A landscape with many valleys, sampled at points; each row gives a point and its height.
From any point a ball rolls to the lowest of the 2 points nearest to it. It stops when none of these is lower. Distance is the straight distance between rows; heights are no part of it.
(473) h=20.9: [-22 -16  -2 -46 -17 -16  18   2 -17  14  39  31  10 -30 -15  11 -28 -15
   9 -21 -24]
(658) h=27.9: [-13  39   2 -56 -39  17  -7 -19   0  27  46  -1  17 -42  13  21 -34 -11
  -4   8 -12]
(146) h=26.2: [ -8 -27  14  -6  14 -41  11  -2 -15 -16  -9 -54  -5 -10  -2  25  -6   6
  16   3  25]
(692) h=65.5: [ 19 -58  33  34  43   5   2  22  -1 -11 -13   3 -26  50  26   1 -28  38
  12 -54 -31]
(16) h=66.0: [-17  12 -22   1 -25  46   8   5  19  -2 -44  19  25  12 -17  10  11 -11
  -1  83   5]
(399) h=43.6: [  3   1 -23  40   0  16  17   3   8   6 -20  62  -8  -3 -18 -29  33 -31
  -3   9   6]
(157) h=52.1: [ 24  18  34 -29  13  20 -15  -3  20   3  33 -26  10  16  27  30 -33  47
 -27 -50 -26]
(160) h=61.9: [ -6  34   2 -13 -27  25 -31  -1  -6  20  11  12   5  -8   2 -31  -8 -10
  -2  17 -13]
(602) h=34.8: [-14  26  19  -7  17   8 -18  10 -14  29  11  23  20  26 -10 -25  19  11
 -17 -44 -18]
(286) h=28.5: [ 22 -11  12 -13   0 -11 -25   0  -5  -1  20 -43 -26   5  30   1 -31  32
   4  -1  -2]
(97) h=75.8: [-46  29 -16 -51 -11  28  27   1   6  24  -1  29  71  -6 -25  32  21 -24
  -4  24  -3]
(736) h=72.6: [ 19   1   7  10  32 -26 -22  -2  11   6  19 -34 -17  31  30 -26  24   2
   1 -30  23]
(832) h=67.6: [  4 -52  -5  46  14 -36  16   8  -5 -12 -26   0 -48 -17   3 -12   4 -11
  29  -4  10]
(231) h=66.4: [ 16 -64  24  56  39 -20  13  10   7 -18 -20 -10 -47  27  28  -6  -9  19
  20 -54 -19]
(758) h=75.1: [-44  19 -28 -67   3   0  33  -5   4  37  23  17  63  -4  -1  31  23 -38
   5  25  19]
(167) h=54.4: [  8   6  28   0 -20  29 -19   2  -9 -10   0  -1  -4   3 -11   5 -41  39
 -19 -18 -46]
(677) h=59.1: [-18 -34  19  12  26 -20   4  22 -20  32   5  42 -14   7  -8 -29   3  -6
  13 -49 -13]
(391) h=33.7: [ 15  10  -9  12  -2  -7  10 -13   4 -38 -23 -38   8  -4 -18  30  11  14
 -13  25  28]
(737) h=58.9: [-19  22  -2  -5 -36  38 -10   5  -4  10  -6  50  23 -18 -23 -16  -9 -20
  -4  21 -30]
(657) h=32.0: [-12  59  19 -50 -23  25 -26 -16   4  43  50 -17  24 -20  20  10 -24   5
 -13 -18 -12]
(189) h=55.8: [ 16  11 -36  17 -49  38  -7  -3  21 -20 -19  25  -8 -22  -1  -8  -4 -16
  -2  61 -15]
(25) h=54.2: [  9 -20 -38 -12  -9 -17  16  -4  16 -11  -3   0 -13 -24  16   7  14 -32
  17  58  25]
(259) h=53.7: [-17 -29 -22  -5  18 -28  31   1   9  -2 -15   0   0  -8   3   9  31 -42
  29  42  39]
(401) h=71.8: [ 39 -29  13  25  50   4 -16   9  27  -6  15 -10 -21  60  56 -11   3  23
   5 -57 -12]
(363) h=73.8: [ -2  27 -10 -33  12 -26  -1 -13   8  14  22 -25  20  -4  16   4  29 -22
  -4  15  46]
(543) h=56.7: [  2  35 -10  17 -55  56 -22  -6  17 -16 -15  31  11 -20  -9 -10  -4 -21
 -10  35 -33]
(539) h=45.9: [ 12   3  -4  49  -4  12  -2   4  -1   5  -9  53 -26   6 -10 -44  12  -8
 -10 -21 -16]
(590) h=22.2: [-19  10 -12 -52 -38  10   9  -7  -5  14  33  29  15 -40  -5  14 -30 -23
   3  16 -26]
(454) h=31.3: [-11  -8  15  36  36 -21  -1   9 -17   9 -25 -15 -10  27 -14 -23  26   2
  10 -17  28]
(507) h=69.8: [ 55   2  -9  19  -8  12 -30 -10  30 -22  21 -26 -35  24  47  -7 -16  37
 -20 -23 -21]
(173) h=32.3: [  4 -16   3  37  31 -38  14  -5   6 -22 -20 -32 -12   8  -2  -1  37 -11
  11 -15  35]
(665) h=37.8: [ 36  29 -10  -1 -42  23 -21 -18  21 -27  15 -14 -13 -28  12  11 -18  13
 -25   7 -23]
(623) h=57.8: [ 14 -12  39 -23  43  10 -12  10   6   4  20 -21  13  42  31  19 -23  44
 -11 -60 -19]
(568) h=45.0: [ 11   6   6   8  13 -12  10  -4   5 -20   4   6   5   3 -17  10  17   3
 -19 -34  -5]
(476) h=29.7: [-13   2  24 -34   7 -22   5  -5 -22   4  11 -47  13  -6  -8  33 -21  20
  -1  -5  20]
(796) h=42.5: [ 26   6 -10  50   7  -4  11 -11   8 -32 -16   3 -15  16 -13  -6  29   6
 -17 -19   6]
(577) h=52.7: [-42 -22  -9 -24  20 -26  27  10 -23  21 -12   9  18   0 -15   4  12 -31
  30  32  31]
(696) h=72.3: [ 18 -21  16  34  52 -26  -3   2  22  -5   9 -12 -18  41  33 -16  32   2
   3 -67   3]
(751) h=68.1: [ 23 -35 -22  42  -5 -24  19  -2   5 -40 -24  -5 -33 -20  -5   9   4  -3
   4  11   7]
(799) h=40.8: [ 30  24 -19  26 -20  12 -10 -13  17 -30  -4  -1 -11  -2  -3  -9  13   2
 -20  12  -6]
(53) h=62.3: [  7 -29  35   0  38   9 -16  22  -7  14   7   2 -12  49  24 -11 -22  37
   4 -50 -27]
(763) h=49.7: [-30 -29  -1  34  28  -7  43  16 -15  14 -41  45   3  -4 -38  -8  29 -25
  15   2  26]
(711) h=51.5: [-46 -24   4  -1  37 -33  38  10 -20  10 -23   9  24   0 -31  10  32 -28
  25  -7  29]
(332) h=42.4: [ 16  27 -31  41  -5  17  -4  -8  18  -6 -11  26  -5  12  -6 -30  43 -21
 -11  16  15]
(265) h=37.5: [  9  54   5   7 -25  33 -31 -13   5  -9  -4 -33  14   2  -6   2  -1  21
 -23  18   3]
(341) h=35.2: [ 24  34 -10  10 -23  10 -18 -16   5 -24 -10 -55   1  -6   2  15  -6  28
 -20  34  24]
(345) h=54.3: [-46  -4   3 -45   7 -18  20   3 -33  20   1 -15  34  -3 -21  21  -5 -10
  19  27  27]
(613) h=68.2: [ -9 -18   2  24 -15   8   9  10 -27 -14 -43  12  -9  -7 -38   0 -20  15
   3  34  -2]
(488) h=66.6: [-14   6  -9   0  -9  20  14   2  -7 -12 -37   5  21  -2 -32  16   6   2
   0  54  15]
(426) h=71.1: [ 55  -8   7   6  29   6 -24  -4  39 -12  29 -36 -15  44  60   5 -10  34
 -14 -42  -6]
(310) h=41.0: [-19  50  15  -7  -6  26 -14   3  -8  12  -2  27  45   7 -27 -10  23   0
 -25 -31 -24]
(351) h=70.6: [  4 -32   7   4 -17 -16  -2   9 -25 -13 -16 -10 -27 -14 -11   2 -34  21
  10  13 -12]
(3) h=33.0: [ 16  32   4 -33 -41  21 -15 -19  16  -1  39  -9  -2 -42  15  22 -36   9
 -15  -5 -26]
(686) h=68.4: [ 44 -17 -45  63 -14 -17   2 -13  17 -46 -21 -20 -43  -5  14  -4  14   9
  -6   3   7]
(603) h=24.5: [  6 -36  13 -11  10 -43  -7   2 -10  -2  11 -52 -29  -9  33   7 -22   9
  23  -6  13]
(245) h=40.7: [  1  30  22 -41  -5  15 -24  -2   5  25  42  -2  15   0  18   3 -21  19
 -16 -41 -29]
(283) h=29.9: [ 15   1  17  12   5   9 -37   7  -9  10   6 -13 -27  32  19 -31 -17  30
  -2 -10 -11]
(127) h=74.4: [-12  14 -30 -46  12 -15  23  -9  18  18  21   7  31  -8  12  15  35 -44
   8  30  35]
(768) h=64.0: [-12  25  -9 -30 -37  22 -18  -3  -9  18   8  -2   6 -19   7 -11 -20 -14
   9  58   2]
(37) h=43.8: [-23  40  15 -30 -14  20  -8  -3 -14  13   6  -2  37  -7 -25  11  -8   9
 -15  -7 -10]
(639) h=53.9: [-33  -8   3 -23  18 -26   7  14 -26  34  19  32  17  -1 -14 -16  13 -17
  11 -35  -6]
(105) h=46.7: [-27 -38 -12  19  -1   7  38  19 -10  16 -41  60  -1 -11 -31  -6  -1 -25
  15  37  11]
(233) h=51.3: [ -6 -32   1  30   6 -10  19  14 -10  10  -6  63 -24 -12 -22 -25   4 -16
   2 -30 -13]
(666) h=36.3: [-14  10  12 -25 -13   7  -1  -2 -23  -3  -4 -21  12 -12 -23  19 -25  17
  -3  21   2]
(583) h=34.7: [-18 -36  -1 -23  -7 -28  19   6 -23   2  12  20 -11 -27 -14   4 -21 -17
  23   5  -7]
(792) h=65.2: [-25  22 -11 -25 -42  47  -7   2   3  11 -21  10  28 -10  -7   6 -16 -15
   7  79  -5]
(556) h=48.7: [-17  10   8 -24  19 -22   8   0 -12  10  14  -2  28  -1 -18   9  20  -4
  -7 -31   6]
(366) h=27.6: [ -8  17  17   7  18  -1 -22   9 -17  19  -2  -7   1  28  -9 -29  10  15
  -6 -13   7]
(532) h=73.2: [  8  21   4 -23  14 -24 -24  -6   3  22  33 -35  -4  10  30 -18   9  -4
  -1  -5  31]
(354) h=41.8: [-22 -23 -13 -20 -17   3  26   9 -11   5 -11  45  10 -23 -26   6 -12 -21
  11  36  -7]
(698) h=68.7: [ 52 -11 -26  33  -4 -20 -12 -16  28 -36   9 -34 -40   4  37  -3   6  15
 -10 -15   4]
(674) h=55.0: [ 25   2 -38 -11 -36   3  -3  -9  18 -19  10   5 -17 -36  16   5  -5 -16
   2  51   1]
(76) h=42.6: [ -1  36  22  16 -32  46 -28  -5  -5 -15 -17  -7  10   4 -21  -4 -21  28
 -21   2 -29]
(353) h=32.9: [  4  -5  -9  24  19 -22  28 -10   9 -37 -27 -16  11   0 -24  28  37 -10
  -5   5  31]
(131) h=67.0: [ -7 -60  24  42  38 -40  14  12  -2   4 -14  -8 -46   1  17 -20   2 -10
  36 -42  -3]

For each start below, name the point where the ball stops.
(736) => (473)
(76) => (366)
(737) => (473)
(97) => (603)
(577) => (473)
(613) => (473)
